A landscape with many peaks, sampled at points; each row gives a point and its height.
A climber steps from a point to whichever of its 2 nearest points has the largest rise for the distance, and stops where none of them is higher. Distance is the straight distance between rows; heights are no part of it.
K_344: [-29  11  -8  -4 -19  -8 -15  17  -8  34   0  -7 -26  -7  10   9  -5   9
  14 -19  18   0  22 -12   6   6 -18  21  -6  -6]  (h 259)
K_674: [ 23  -2  14  13 -14  17  26  -5   1   8  -9  20   6   4   2  -2   1   5
  -3   4   2  -1  19 -11   4   4   6  -3  11   4]  (h 153)
K_705: [ -1 -26 -15  -5   3   8   8  -6  -2 -20  -3  -1  27   2   3   6 -10   9
   8  15 -10  -9 -19 -16 -20   1  -7  -9  13  18]  (h 417)
K_596: [ 12   4  25  -8 -11   2  10  -5  -7   6 -13  -9  25   7 -28  -9  12   3
  21 -25   6 -14  10  -6  10  -5  -3  -5 -10 -10]  (h 444)
K_123: [-14   8 -17 -23   4   8 -17  10   7 -18  25   1 -10   1  -4 -10  -3  30
 -31  -2  13  12 -17 -28   0  -6   3  12   6 -13]  (h 362)
K_72: [ -8 -10 -31  -8 -27 -15  24  -8 -14  23  -9 -27 -19  -2  -7  21  21 -15
   0 -17   1  10  -8  24 -28  18  -9 -22  -9   8]  (h 449)
K_826: [ 14  11  14   2  -1  -1  -7  17  -5  -3  -2 -19   5  20  16 -10   0  26
   3   6  -8  10  17   3   1 -17  11   7  22   0]  (h 439)
K_375: [  5  10   1  12 -22 -15   7  -1 -21  24  -9   9   7   7   6 -26  20 -27
  17   1 -25 -25 -15   9  23  15  22 -16  16   4]  (h 373)
K_875: [ 39  -2  -7 -13  20   8 -21 -11   4  11   1  -4  12  11   5  24  -2 -23
   6  41  13  -5  -4   2  -3  -5   1   2  24  -2]  (h 136)
K_325: [ -9   6  -8  -7 -24  18 -12  20  -3   4   2  10   7  16  15  -6   5  21
   2   2 -11 -15 -16 -21   7  -6  13   8  -6   3]  (h 265)
K_166: [  8  -9 -30  13   1 -11  -4  23  -9   5   7  27  20   6  -6   0   0 -20
   7  -6  22  -5 -14 -17 -22  23  -5  18  -6  16]  (h 286)
K_544: [-17   7  14  -3  37 -19  -1   0  19 -11   9  17  -4   2  25   4 -21  -5
  -4  -2  -3   4  22  28 -39   9 -15  11   4 -18]  (h 391)
K_438: [ -2  -1 -28 -26  17  -4   1  -8   1 -13  -9 -19   7 -27   8  16 -12 -28
   0  10  -3   7   4  -7   7  -4 -20  14   5   3]  (h 190)
K_885: [ -1  -9   3  17   6  37  22   1   2  11 -16  -4   0  -3   4 -11  -7  13
 -14 -38   9  10   6   5  -5  13   6  -3  13  -1]  (h 135)
K_760: [ 24  -1  10 -20  13  12  11  -2   4 -40   9 -17  11   3  -1  -9 -17  23
 -11  12   3  19  21  -8   2 -14   8   5  13   3]  (h 537)
K_247: [ 32 -15 -27   6  14   9  -7 -11   2   1 -15   4   3  -3  -5  21  -4 -19
  18 -13 -21  22  -7   1 -19  -2 -23  10   0  37]  (h 167)
K_921: [ 30  12 -18 -10  12  17 -27  -4   3  22  -3  13  11  10 -12  14  11 -25
   8   6   2  -8   0  -4  -1   7  13  -2  14  -3]  (h 116)
K_23: [  7  -2 -26 -12   3  -2  15 -18   4  -5  -3 -10  -1  -3  -3  12  12   8
   6  51   5 -13 -16  19  -4  -5  18 -27  14   0]  (h 539)
K_492: [  0   7  -7 -13  22  10   5   2 -13  17 -20 -14 -16  -9  26  50   3   3
  27   3  -9  11  13  10  -9  -6 -19   1   6  -2]  (h 292)
K_150: [  4 -11  -5 -37  10  13   2 -16  26  -3  17   8  25   9 -11  13  14   0
  10  18   5  -9  -9 -24  -5  10 -30  10  18 -12]  (h 6)
K_475: [ -8  33  -7  16  -4  16  22  22  22   6   3  13 -22   5  -5 -16   0   1
  -5  -2  -9  28  -6   7  13   9  17  14   2   1]  (h 201)
K_286: [ -8 -13  -9   0  -3   2  -4   6 -13 -17 -11 -10  19   8  10   1   6   6
  -6 -38  -1   5  12 -10 -19   1   3  -6 -17   4]  (h 349)
K_114: [  4  11   4 -22  11 -11  20  -7   4 -38   7  -6  18  15  26  -9  -6 -15
 -15   6 -15 -16   5  -1  18   2  11   0   2 -12]  (h 436)
K_261: [ -8 -10 -28  -1   6  -6  17   3  -3  -7  -1   2   2  -6 -20  20  17  -5
   9  -4  12  13  -4   2 -35  21 -15  -9  -7  -2]  (h 501)
K_434: [ -2   9 -22 -36   1   0  12  12  22 -10   7  12  31  -3   6  23   0  -4
   9  10  10  -4 -16 -24  -5   7 -10  13  -4  -9]  (h 18)
K_926: [  5  14  10  -9  -4  10  32  -5 -14   4   1 -39 -12  -9 -34  -1   4   7
  19  -2   9  14 -14  -6  32  -8   8  10 -11  11]  (h 131)
K_268: [  7  -6  -9  -9  14  10 -16  -3 -22 -25   0   7  -6   1  26  10  -4   0
 -14  26  -8   7 -17   3  -4 -14 -16  17   1   5]  (h 233)
K_855: [  2  -6 -16  -3   1  -4 -29   6 -15  -6  11   8  -2   8 -20 -10  12  -7
 -13 -10  19   2  -4 -10 -11   8  15  -4 -28  17]  (h 253)
K_896: [  6 -14 -10   8   4  21 -10 -13   5   4   5  12  -1 -13  -7 -23  -4 -15
 -16   2  -5  -8 -28 -16  10  19  17 -12  33   2]  (h 697)
K_746: [ -5   3 -12   4  -3  -3   1  -1 -10  12 -17  -7   6 -14 -26  -2  20  -9
  18   5  12   4  -5  -3 -17   7  -5  -4  21 -11]  (h 544)
K_619: [-15 -12 -35   7  31  -8  -9   4  30  11  22  15   7  16  -7  15  12  11
   7 -11   5  20 -18  13  -7 -20 -17  -8 -18   0]  (h 564)
K_57: [  4  -6  11  12  10 -10  -9   8  -1 -13  19  17   1   0  12 -26 -16  -4
 -22  30  -9 -15 -19  11  -7   3  24   8  -4  16]  (h 339)
K_255: [  2  19  27   2  -2  18 -10 -14  -3 -20   8  10 -23  11  35  -4  13  16
 -13  14  -5  11  -1  25   8  -6 -35  17   9  13]  (h 306)
K_918: [ -8 -10 -28  -5 -32 -13  20   1 -14   5   4  -9 -10   2 -35  11 -17 -18
  -8 -36  16  16   4  10 -16  28 -23 -20  -9   8]  (h 406)
K_670: [ 13   2  10 -12   7   5  -9   8 -20   2 -10  -8 -11 -15  22  18  16   1
  27  16 -10   3   8  16  -2 -25 -25  15  -4  -5]  (h 333)
K_685: [  5  -2  -4 -14   7  -7  11 -16  14   6  -2  -5 -11 -10  19   7   0   7
  -5  45   3 -25  12   7  12  -3  24 -24   0 -12]  (h 483)
K_132: [ 28 -15  -8   3   1  -9 -17 -11 -19  -3   4  30 -12   5 -18   8  30   7
   6  27   8  24  -1   9 -10  -6 -32   3  -3  22]  (h 338)
K_67: [  4  10  18 -30  14  -1   1   0   3 -31  19 -22   7   4  -2  -8  -9   2
  -7  17  -5  -1  -2  -1   7  -6  11   7 -14  -5]  (h 446)
K_675: [-23  18  14  -4  -6  -3 -10  21   5  15  -4  -1  -5   3  -7  20  -7  12
  18 -32   6   5  11 -17   8 -15 -16  21 -18 -17]  (h 280)
K_884: [  0 -10  12   0 -14   9 -10 -24 -20 -12   5  12   7   4  -1 -12  14  10
  -8   8   5 -24   1 -10   4  -2   8 -25   5  -8]  (h 208)
K_651: [  2 -31 -20  25   1   1   6  -7  25  -6  -9  25  32  -9   4   5 -14 -10
   4   8   0 -12 -31  -6 -13   1 -13 -17   9   4]  (h 380)
K_993: [ -6  -2 -12  -1   4  -8   4  12   4  11  -9 -34  15  -6   5  -4  -7  -4
   7  -1  -8 -16   5  -4 -11   8  21  -8  -7   9]  (h 448)
K_864: [  5  16   0  -1  -9  22  20  -9   9   9   3  -3  -9 -17 -27 -11  13  -7
   4   3  -5  16 -15   0  26   8   1   3 -10  11]  (h 112)
K_410: [ 18  12  -8  -8  12  -4 -18  -1  15   9 -10   3   6   5  14  24 -14 -22
   0  29 -23  -8 -11   0  18  -6  -2  10  22   4]  (h 155)
K_353: [ 19   5   5  -7   2  -5 -29   2   7  18 -12  11   2   9 -12  19  -9  18
  15  -4   1   5  29  -5  -5 -24   1  20   9 -17]  (h 254)
K_579: [ -6  11  22  13   2  16  -9 -34  38  -4   5   3  -9  19   8 -11 -12   4
 -12 -15  -5   8   5  31   0 -21 -25   1   6  -4]  (h 294)
K_755: [-19 -15  31 -15  -7 -14  12   4   7   1  -1 -23  14  -6  -4  -1  17  16
  11  -9   1 -20  -1 -12  14   0   1 -12 -36  -4]  (h 552)
K_573: [  9  12 -20   0  -1  12   3   1   3  20   6  -5 -14   6  -8   0   5 -28
  -8 -15  25   0  -5  14  10  38   6   0 -12  14]  (h 83)
K_28: [ -6  -3 -17  -6  -7   6   6 -15 -28 -13   2 -22 -17  -7 -22   6  -2 -10
 -19 -11  -2   0   9 -10  17  12  28 -26 -16  12]  (h 344)
K_521: [  2 -19 -10   5  12   9   3   0  18  17  -9 -33  -3  -8  -3  -3  -9  10
  -5 -19   0 -13  14 -12   5  12  34 -26   0   1]  (h 400)
K_949: [ 15   7  18  -2  -1  13  -2  -1  13  26  -8  -4  12   6 -22   5  -4   4
  20 -12  -4  -6   2  -6  27 -23  17  -9   0 -18]  (h 379)
K_359: [  4   0  24  36  -3 -20 -10  -3   6  21 -25  28   1  -7  -8   4 -10  -9
   7  -8 -15  -6  16  10   9  -3   8  -3 -15  -6]  (h 606)
K_145: [ 11  -3 -10  -4  19 -10   5  13 -10 -10  -4  -2  -4   0  26  20 -16   9
 -11  31  11   6  16  -3 -13  -5  33 -11 -11 -14]  (h 149)
K_61: [ 21   9  11  -8   4   2   3   9  16  24 -16  -9 -10   0   1   7  -9  19
   9  -6  11  12  27  -2  25 -26  12  10   3 -25]  (h 312)
K_435: [-11 -21  32  15 -14  -5  14 -22  41   1  19   1  17  -7  -5 -23  -5   4
  -9  -7 -17 -24 -13   5  -5   2  -7 -22   8  -5]  (h 550)
K_311: [ 14  17 -26 -12   3  11 -14  -6 -12  10  -4 -11  -4   4   5  12   6 -36
  -1   5   8 -11  -7  13  16   8  15   0  -8   1]  (h 98)
K_170: [-20 -18   1  -8  29 -40 -21 -10  26  -9   7   7  10   3   9   6  -9  -4
 -10  -2  -7 -15  16  15 -32   4 -14   6  -8 -10]  (h 452)
K_930: [  2 -25  -3  17  12  11 -23  -9  15  34 -10  -5  -6   3   2   4  -1   8
  -2 -13   6 -20   9  -2 -12   9  13 -21  -4   0]  (h 348)
K_495: [ -2  -1  39  16  -9 -19 -19 -27   1  30   7   4 -13  15  12  -9  -3 -10
   1 -10 -18 -30  16  11  24   1   9  -2  26  -1]  (h 831)
K_115: [ -9   3 -16  -9   1   8  33   6  -9 -13   4 -23   7 -17 -13   9 -32 -22
 -13 -16  16  -4   8 -11   0  21   5   5   2  -2]  (h 514)
K_727: [-14  20  -7  30  -4   9   2   1  20  12 -13  29 -24   6 -10  -6   6  -3
 -11 -13 -16  17  -2  17  15   5  12 -13 -10  -1]  (h 225)
K_187: [ -5  -3  10   5  11  16 -14  22   7  13   0 -13  -1  -8   9 -15 -13  13
  22   3  -4   8   0  10 -18  -5 -17  40  17  -3]  (h 462)
K_753: [-18  -8 -28   9   4 -21   4  -7  -3  14   2 -19 -12 -14 -21  14  18 -15
   1  -3   3  14 -13   4 -10  28 -10 -23  -9  11]  (h 472)
K_938: [  2   1   0  -3   8   0  -7  -9  30 -11   0  36  -8  17  28  -8   8   6
 -17  -6   6   4   4  31   3  -5 -31  14 -23   6]  (h 407)
K_551: [ -4  16  12   7  -7 -11   1  15   9 -23   1  -7  20  10   8   5  -4  13
  30  -8 -17   4  22  17 -34 -33 -13  -8  12  -5]  (h 567)
K_26: [ 14   6   2  -1  17  -6 -32 -19   2   1  18   6  -9   9  -8  -2  14  -5
  -6  23  11   9  -7  11 -10 -12 -19   7  32  -3]  (h 412)
K_931: [-23 -22  20  23 -11 -11   5  26 -26   2  -7 -21  10  -4  -5 -17   4  16
  19 -33 -14  15  -7  -6 -13 -13  -9  -3   3  -7]  (h 588)
K_600: [ 25  18  -3  -8   2  -7 -19  21  -3   8 -17 -13  -1  -2 -12  16   5   0
  19   4  -5  27  22  -2  -4 -17   1   9  -8  -6]  (h 218)
K_548: [  3 -13   4  -1   8  -2  -6  -4  15 -23   1  -6  27  10  16  14 -20  23
  18   2 -17  -6  11  -5 -23 -19 -23  -6  12   7]  (h 476)
K_217: [-11 -17  16   5  14   0 -23  -7   3  40  -1   6 -14  -3 -13  -1  -7   4
   8  14   2 -22   6 -11  -3  14  14   3  10  -2]  (h 310)
K_12: [ -1 -10   3   7  12  20 -18  19  -8   8 -19 -16 -14 -25  18   7   1  12
  31  -6  -5  17   7  10 -19 -32 -28  27   9  -2]  (h 392)
K_814: [ -4 -14  17 -20  24  -3 -14 -14   6 -38  32  -4  18   5 -13  -5  -1   7
 -16  18 -19 -11 -20 -17 -10   3  14  -9 -16   7]  (h 398)
K_975: [ 18  -1   2 -16  10  12   1  -3  -6   7   2  -1  -8 -11   1   8  10  -3
  -5  23  13   2  15  -6   4   9   1   5 -28   2]  (h 193)
K_744: [ -9  10   6   6  -1 -25   6  -8  22   9  -4  -4  -8   1  12   5  -8   9
  -2  38   6 -19  20  27  -8 -11  16  -9  13 -30]  (h 431)
K_936: [  8  15  19   4 -19   2  -7  -4  -7 -10  -7  -4  21  10   2   3  -8  -4
  18   0  -6  -9   1   1  18 -44 -19   3  14  -7]  (h 223)
K_582: [  3 -10 -20   2  -4 -13 -15  11 -14  -2   6   5  17   4 -16  -7   8 -25
 -12 -22   4 -11 -15 -24 -20  31  11  -5  -1  11]  (h 271)
K_915: [ 18  17 -24   1   2   2  12  10  10   0 -14  32 -11  -5  23 -11  -7   3
 -14  16   4  13   1  -3   9  11   5  16  21 -12]  (h 154)
K_988: [ -2   8 -20 -27   0  -5  -1 -15   7   8 -16  -7   8 -10  20  18   6 -18
   9  15  -6 -11  -8 -17  25   3 -11  13  25  -8]  (h 171)
K_552: [-12   1  -1   2   6 -42 -19 -17  21  -4  20   0  14  15  -4   5   1   6
  -8   5   3 -15   7  13 -28  -1   1 -16  15 -22]  (h 509)
K_219: [ 12  31   4  -6   8  20  28  30  14   7   7  16 -16   2  11 -10  -9  -4
 -12   8  12  21   2   0  -5  23  11  25  12 -12]  (h 178)
K_728: [  5  12  26  -3  19  -8  10  10  -8   2  -7 -26   0   9  10   1  -3  -9
  12  -1  -7   2  -3  10  34 -19   8  -1 -10  -1]  (h 50)
K_933: [ 29   3 -23  -2  16  -5 -16  18 -14  -9  -3  -7  -2  -5   3  22  -4  -7
  18   3 -10  28   4   2 -16 -11  -9  22   7  19]  (h 191)
K_894: [ -9   9   5  18 -20  -6  14   2 -31  14  -5  -1  -3  13 -11 -10   6 -16
  15   8 -41  -5 -26  -7   9  10  19  -5  10  18]  (h 354)
K_751: [ 12  -3  -3   8   6  27   5   3 -12 -10  10   7  -7 -20 -17  -7 -18 -11
 -12  -5  15   4 -10 -22   8  17  20   1  13   7]  (h 620)
K_318: [-32   9 -12  12 -10   9  -2  15 -38   3 -14  -1 -23   1  -2  20  -5   9
  -4 -11   8   9   7 -18  11  -3  -7  -6  -3   1]  (h 298)
K_509: [  2 -12 -11  -1  -8 -10 -34 -13 -11  -9   3   4   7   7 -25  -3  16  -6
   6   6   2 -10 -12 -11 -10  -9  20 -18  -3  -8]  (h 232)
K_204: [  1  -7 -17  -9  -4  -6  27  13 -17  -1  -2 -44  16  -3  12   9 -16 -30
  -4 -16   1  -6   0  -4  -9  22  12   1   8  13]  (h 482)
K_335: [ 10   2  -4   8   9   1   3  18   5 -22  -9  21  -7 -14  13 -18   2  21
  -1  -2  15  20  26  15 -39  -8  -8  12  -1 -11]  (h 214)
K_827: [  2  11   5  18   0 -15  -3   2   8  -7 -20  23   0 -11   9   1 -23 -23
 -11  -7 -15   8   8   6   5  -9   5  10 -15 -12]  (h 538)
K_528: [ -1 -26  18  25 -16  14  13 -16  27  -7   7   8   3   4  19 -33  -5  11
 -19   4 -11 -22 -17  13  -3  10  -6 -14  15  19]  (h 490)
K_283: [ -4   0  22   0  14  -1 -15  -8   7 -30  38  13   0   7   0  -9  -6  17
 -25  32  -5 -10 -22   4  -4 -11   3  -3 -27   9]  (h 367)
K_385: [-12  16  32   6   8  18  -4 -10  26  -5  11  21 -10  16  27   5  -5  19
 -16   5  -3   3   9  24  -5  -8 -36   9 -15   4]  (h 347)
K_110: [  9  12  23  -1   0   5  25  -4 -28  17  -3 -27 -20 -19 -33  12  17 -10
  17   7  23  22   8   3   5  -7  -2  12 -22  -6]  (h 150)
K_905: [  1   3   4 -11  34   8  -7  -2  -7  -9   3  -1 -13  -7   7   7  -3  -6
 -17  31  -4   5  -3 -12  -2  18  -3  16  -1   5]  (h 215)
K_330: [ 37  -3  31   8  -3  17  -2   5   2 -34  12  -4   8  14  11 -21 -20  37
 -16  -5   6  22  27   6  -1 -25   3   6   5   4]  (h 745)
K_449: [ 11  -1   8 -11   6   8 -19 -12  19  -7  16  11 -13  -5 -18 -18  12   8
 -16  12  15  10  -2  -1  13  -4   4   1  14 -14]  (h 477)
K_950: [ 16  15   9 -14  -6  -5   3 -14   2  -7  -1  12 -14   1 -21  -2  19  -9
  -5  15 -17  14  11 -10  34   4   9  -9  -3   2]  (h 91)
K_668: [  0  -1  16  -1 -18   6   5   6 -22 -10  -1  -4  24  25  20  -6  -5   6
  11   1 -18 -21 -22  -4   6 -16   1   4   9   2]  (h 245)
K_635: [ 16 -18  -7 -13  -1  -5  -3 -15  32  14   4   0   3   3 -11   3  40  -3
  14   9  14 -11   4  16  -7  18  -5 -11 -36  17]  (h 38)
K_418: [-19 -21  23  -6  -5 -29 -19  -6   2  12   2 -10   6   5   0  -9  16  11
   7  -8  -9 -20  14  -6  -9   6   5  -4 -12 -12]  (h 625)
K_343: [  1   9  -8   7   9  -1   9  -5 -40 -14  -8  -9 -21   6  -8  16  -2   0
 -14 -11  -8  19  14  -2   4  -7  12 -10  -6   8]  (h 319)
K_58: [-13   0  23   9  -8   1  -1  15  -9   7 -12 -13   7  -1   6 -28  -3   9
  18 -25 -14   9  -7   6 -14  -6 -23  16  29 -11]  (h 531)
K_218: [  9 -19 -25 -21 -20  10   8  -8  22  18  12 -14   3  -4 -16   2  28   6
   1 -14  19  -7  -9  -5  -3  29   0 -17 -22  30]  (h 57)
K_865: [-11 -17 -13   6   7  21   6   7  11   3   9 -15 -10 -27 -15 -12 -28  -8
 -24 -15  21  -2   7 -23   2  24   4   1  -1  16]  (h 560)
K_586: [ -5  16  -6 -24  -5   2 -19   9 -15  -6  22  -1 -19 -10  -5 -20   5  20
 -16   0  24   3   1 -19   8   8  26   6  11 -30]  (h 401)
K_581: [  7  -6 -26   3   3  -1  19 -18  -8   2 -10 -17   3 -12 -14 -12  13 -11
  10  19   3  -7 -11  11  -4  12  16 -20  38 -11]  (h 601)
K_920: [ 23  -6  16  10   5  51  22   1 -13  -4  -6   6   5   8   5  -6 -12  16
 -15  -6  17   7  -3  -1   6  -6  17  -9  10  -6]  (h 124)
K_75: [-24   7 -13   8 -20  20   3  17 -23  24  -8 -21 -12   2   9  16 -19 -23
   5 -10   2  -7 -15   9   8   5 -11   2  -7  17]  (h 241)
K_468: [-18   7 -22   1   0  20   9   5   3 -18   6  -4   6  -3 -22   5 -12  -2
  -3 -24  -6  15 -38   2 -20  -7  -9  -4 -20   1]  (h 255)
K_663: [  4  -6   2  17  17   9  13   9   7  -3 -17   0   6  -7  15 -25 -12  16
 -13 -17  11   7  31  11 -27   9   0  -4  15 -10]  (h 170)
K_676: [ 21 -16  -9   1  18 -13 -35  -7  -8  11  19  20  -4 -10 -22   4  22   9
   5  31  23  28 -12  -8   0  -8 -26  10  11   2]  (h 370)
K_789: [ 14   0 -21   5   2 -10  10   5  -4 -10 -23  15  -5 -14   1  -9  26  10
  -5  -8  14  25  26   9 -19   6 -16   3  12   3]  (h 256)
K_299: [ 27   2  32   7   6  14   1   6 -31  10   4 -12 -19 -13 -18   9   4  -3
   7  17  16   3  -2  -6   0   1  12   8 -24 -15]  (h 168)
K_276: [ 23  -8   0  -4 -16  -6  11  -5 -26  -2 -14  -8  12   4   4 -14   5 -14
   6   2 -12 -23   1 -10  25   3  27 -14  17   6]  (h 405)
K_147: [ -8  13 -25 -12 -24  10  -4  22 -28   7  -5 -14  -3   8   8  14   0  13
   2  -6   5  -2  -3 -18   6  -7   7   8   8   4]  (h 282)
K_473: [ -7  -9  -2   1  -8 -34 -13  -2  18   1   3  26  10 -14 -16 -14   1 -26
  -5 -14  -5  -4  -5 -18   1  17 -14  23 -22   2]  (h 41)
K_923: [ -9   6 -11   7  22 -13 -16  -6  34   1  20  23  -7  28   5  -5  10  19
 -10  -2   6  16  -5  28   5 -12 -16  -6 -10   2]  (h 487)
K_342: [-28  -1 -12   6  16   7 -22  -1   1   9  11  26 -15   8   6   0  -7  26
  -9  16  -2  -2 -32 -22   9   3   2  13  23  -2]  (h 507)
K_384: [-28   6 -11 -19   0   9 -20  17   6  -9  14  -3   7   2   6   2 -18   6
 -16 -27  10  -8  -7 -21  -3  -4   1  25  -8 -15]  (h 334)
K_778: [  1  -7 -15 -16  19   6 -14 -11  -4 -34  -6  -9  -4 -18   0  28  -6   0
 -10 -15  -5  29   7  -9   0  -9 -18   2   3   4]  (h 213)
K_22: [-10   9  24  22 -10   7 -10  -3   6   6  -5   3   3  22  10 -14   1  12
   5  -8 -15  -6  -1  26   6 -27 -10   1   5 -11]  (h 247)
K_248: [ -9   1 -10  -8 -16   0  20  -3 -36  -9  -8 -22  -6   1   3   1  -4 -14
  -5 -11   1 -16  -3  -8  24   8  40 -27   6  -7]  (h 371)
K_532: [-21   9  -6  -3   5   5 -11 -14   3   8   0  11 -12   1 -10   5   5   5
 -12  -3  -8   8 -10 -12  14   0  -4   2  12 -11]  (h 548)
K_966: [ -7  -2 -24  -9 -20   4   6   8  21   8  22 -10 -10  14 -15  -3   9 -14
 -15 -28  24   3 -11  15  -1  32 -14 -12 -21  34]  (h 70)
K_56: [  7  12  -2   1   1  -8  19   0  -4 -37 -19   6  19  -8  23   1 -19 -20
 -16  -4  -8  -1   8   7  11 -19  16  -5  -8  -7]  (h 481)
K_659: [  1  -5   5   7   1 -15   2   4  -7  -3   4   3   9 -10  -7 -28 -14   5
   0  23 -15 -15   2 -12 -13  13  18   7  23  11]  (h 316)
K_501: [-13 -13 -12  -4 -26   1  -6  12 -13 -19   6  -3   5  10 -24   5  -4  -9
  -4 -45  10  12   8 -15 -19  19 -14  -9  -8   9]  (h 383)
K_618: [ -1  16  -7 -15 -10  -1  12  12  -1 -14   9  25 -16 -25 -12  -8  -1   2
 -25  -7  35   8  13 -14   8  21  13  -4   5 -26]  (h 351)
K_870: [  6  15  25   0   6 -16  16  -7  -4 -17  -8  -9   3  -3 -11  -8   0  -4
   1  -6 -23  17  14  -1  31   3  -1   2   1   5]  (h 71)
K_731: [ 17   0  10  -3  -5 -15 -14 -20 -17  -8  -4  -7   2   5  14 -14   8 -35
  -3  26 -12 -20  -4  15  17   1   9  -9  10  10]  (h 445)
K_594: [-15   6  -7   2 -18 -21   2 -10  33  12   0  22   0 -24 -20 -19   3 -22
   3  -8 -11 -10  -7   8  19   4   4  15 -32   0]  (h 53)
K_647: [-16  16  11  22 -14   6  15 -20 -12   0  -7   8 -21   2  -5 -10  19   0
  -7 -10  -8   6  -2  18  22   4  14 -23 -17  -2]  (h 252)
K_914: [-16  -7 -12 -14 -30  -9  24   5  -9  12   4 -35  -6  -1  -8   4   5 -20
  -4 -49   4  18  -8   9 -21  18  -9  -7  -4   1]  (h 428)
K_35: [  1   0  40  25 -14 -22   7 -10  16  36 -16  12   0   8  -1  -7  -2 -11
  17 -12 -26  -4   5  10  28   0  -5  -6   9  -6]  (h 698)
K_486: [ 14  16  -4 -19  -3   0  13  -6  44  10  10  -4  18   5 -10 -12   9 -22
  12  -2  -5 -20  -2   8  14   9  12  -2  -6  -7]  (h 49)
K_462: [ -8   1  22  17  -3 -15  10  28 -30 -15 -13 -12   4   2   8  -6  -3  23
  28 -10 -17   9  11  11 -23 -30  -8  -1   4   1]  (h 657)
K_783: [  0 -19  27  13  -4  17  19 -19 -17  -1  -4  18  10   6  -1   9   4  33
  -3   5   5 -13  21 -24   5   1  -2 -25  14  -1]  (h 181)
K_194: [-16 -14  38   8   2 -31 -26 -27  -1  16   9  -4  -6   2  -6 -12  -2  -7
 -10   4 -10 -28  25   8   0  11  -2   8   4 -12]  (h 710)
K_763: [ 32   6  29  14   0  -7   5   7  -1  -4  -1  -9   2  20  20 -23 -10  33
 -11  -5  12  -5  31  18  11 -30  17   9  12   8]  (h 532)
K_825: [  9 -15 -20  28  -2 -17   9   4  26  17  -5  41  11 -10 -15 -11   0   5
   8  31  10  -5 -11  14  -6 -10  -5   3  -4  15]  (h 325)
K_447: [  1  13 -16 -17  10 -11  11   5  37   7   5  18   9  11   2   5  13  -5
   6  15   6  -4  -4   3  -1  14   6   6  -6 -11]  (h 31)
K_391: [-22  -6  -2  17  -7  25  14  -4  -2  -7  -5   0  14 -12  -9  14 -16  -1
   6  -1 -13  -6 -25 -15  -7 -11  -2 -17 -20  -1]  (h 238)
K_360: [  4 -12 -25  31  15 -22   0  17  -3  12   7  53  16  -4 -11  -3   4 -12
   7  15   0   7 -11 -10 -17   4  -3   4   0  18]  (h 302)
K_305: [-21   1  -2   9 -20   7   4  -8 -12  -6 -10  14 -14 -13  -2 -11  19  12
 -12   8  16  -6   1  -1   3   5  10 -11 -36   0]  (h 281)
K_732: [-16  -1  17  14 -11  11  32  -3 -10   1 -20  -9   7  -9 -12  19  -2  14
  28   1 -12   9 -10 -15  19 -18 -12  -6 -13   5]  (h 219)
K_979: [  0  12  22  -3  15  -2 -12 -15   8 -20  34  25 -22  17   7   1  15   8
 -26  29   2  22 -11  11   4   6 -28  12  -1  15]  (h 273)
K_143: [-24  -2  -3  10 -27   0  -1  28 -10  31  -2 -22  -6  -3  17  -5 -11 -10
   9 -32  10  -6  -5  -2  14   7 -10   7   8  -3]  (h 242)
K_15: [-16  20  21   7  14 -14  10  -4   8  -7   5 -11   2   6  37   8 -13   1
  -2  21  -1 -10  16  33 -25  -2  -4  11  16 -18]  (h 385)
K_365: [-15  -7  13  17 -10   6  -5  30 -32  10   0 -14 -16 -10   9  -8 -18  -1
   0   1   0 -18  -9 -18  16   3  18  13 -18  27]  (h 263)
K_824: [  5   4  -6   6 -13   0  13  19 -24   3 -24  21   4   4  31  -4  -5   9
   5  18   1   3   2  -3  -1  -9   3  17  28  -8]  (h 134)
K_752: [ -5  21  -6 -12 -15  -4  -7   7  23   6  12  -8   1 -12 -15 -11   5 -32
   4 -10   1 -19  -9  -7  21  17  16   5 -22   6]  (h 66)
K_854: [-28 -11   6   8 -21   4  11  22 -27  16   7 -45  -7   4   1   5 -27  -5
   4 -16  -2  -9 -17 -21  10  15  -4   8 -14  30]  (h 250)
K_537: [ -3 -16  35  19 -32 -22   7 -23  44  28  -1   1   7   4  -4  -4  13  -5
  -1 -12 -26 -14  -1  13  11   4   4 -20   4   0]  (h 616)
K_780: [-12 -18 -24  24   4 -12   4  -4   9  -3  -8  33  15   4   5  -8  -8   6
   5  36  -1 -14 -28  14 -19  -7  -2 -12  18   7]  (h 350)
K_269: [ 33  -3  -6   2   9   8   7  -4 -20  -5 -13  -3  -6  -4   9  35  -1 -13
  -6  22  11  10  17  -4   0  -5  15 -14 -25 -10]  (h 169)
K_974: [  2   5   1  -1  -9  44   9   4  -4 -23   0  -1   1  12 -12  -7  -6  13
  -1 -23   1  14 -19   4  -9 -21  -9   3 -17  -1]  (h 279)
K_5: [-20   2 -19 -17  22  -9 -20   1  -9 -23   2   8 -23 -22   5  39   6  -4
  15 -15 -17  22   1   1  -5 -19 -39   4  -2   3]  (h 237)
K_916: [-16   1   6   3 -14  17  19  13  -9 -15  -7  -4  -3   0  10  -8   4  28
 -10 -20   8   3   2  -2   2 -10   0   3 -23  -2]  (h 313)
K_598: [  2  -2 -12  -5  -3   5  21  -4   8   1  -6  26  -6  -9 -14 -13  21  15
  -9  -6  37  10  21  -2 -13  24  -1  -2   3 -15]  (h 301)
K_519: [ -4  -4  17 -17  26   4 -31  -1 -19 -18  30  14 -20  14  26  11   0   1
 -12  34 -12  24 -30  -2  -5   1 -25  11   4   4]  (h 251)
K_368: [-16 -17  16   6 -11  -2 -16   0  -8  34  -5  -3 -15 -15   8 -11  -9   3
  -2   3   0 -23  -1 -18  31   9  22   8   0   5]  (h 283)
K_893: [-17  11  -3  -9 -17  -3 -15  11  14  -2  -1  17  12   7 -15  -3 -13   8
   0 -33  -8   1  -1 -22   2 -16   0  14 -16 -25]  (h 307)
K_791: [ 13   9   0 -14   4 -19 -14 -18   9  -5  22  -6  18  25  19   6   8  -2
  -4  21   3 -24  12   8 -16   2  11 -12  14  -6]  (h 568)
K_611: [ 19   0  17 -15  -6 -13   6 -14  -3 -22  15  -5  10  -3  23 -18   0 -11
  -5  16   1 -29  11  17   3  -1  19  -9  12   0]  (h 497)
K_857: [ -3 -11  25   5  -3  -8  18   6 -16 -10  -1 -18  17   6 -12 -11  14  15
  22 -17   3  -6  -2  10   0 -21   9 -18 -23  -7]  (h 513)
K_16: [-13   9 -28 -20   1   3   0  11  -2  -6 -10 -19 -12 -17  14  41   4   2
  21 -31  -5  14  11   6  -2  -8 -32   5  -1   7]  (h 260)

Call two points neighbours if one is among the 2 nearest of the other. Go from one point of each pair to the other, from neighbour to neighbour, staying as high as possible. Name the lowest point that can't be avoided.
K_532 and K_586 | K_123
K_791 and K_581 | K_15
K_35 and K_330 | K_114
K_495 and K_462 | K_247

For each start below, name the point where the climber stops.
K_933 | K_495
K_75 | K_896
K_870 | K_619
K_920 | K_462
K_269 | K_619
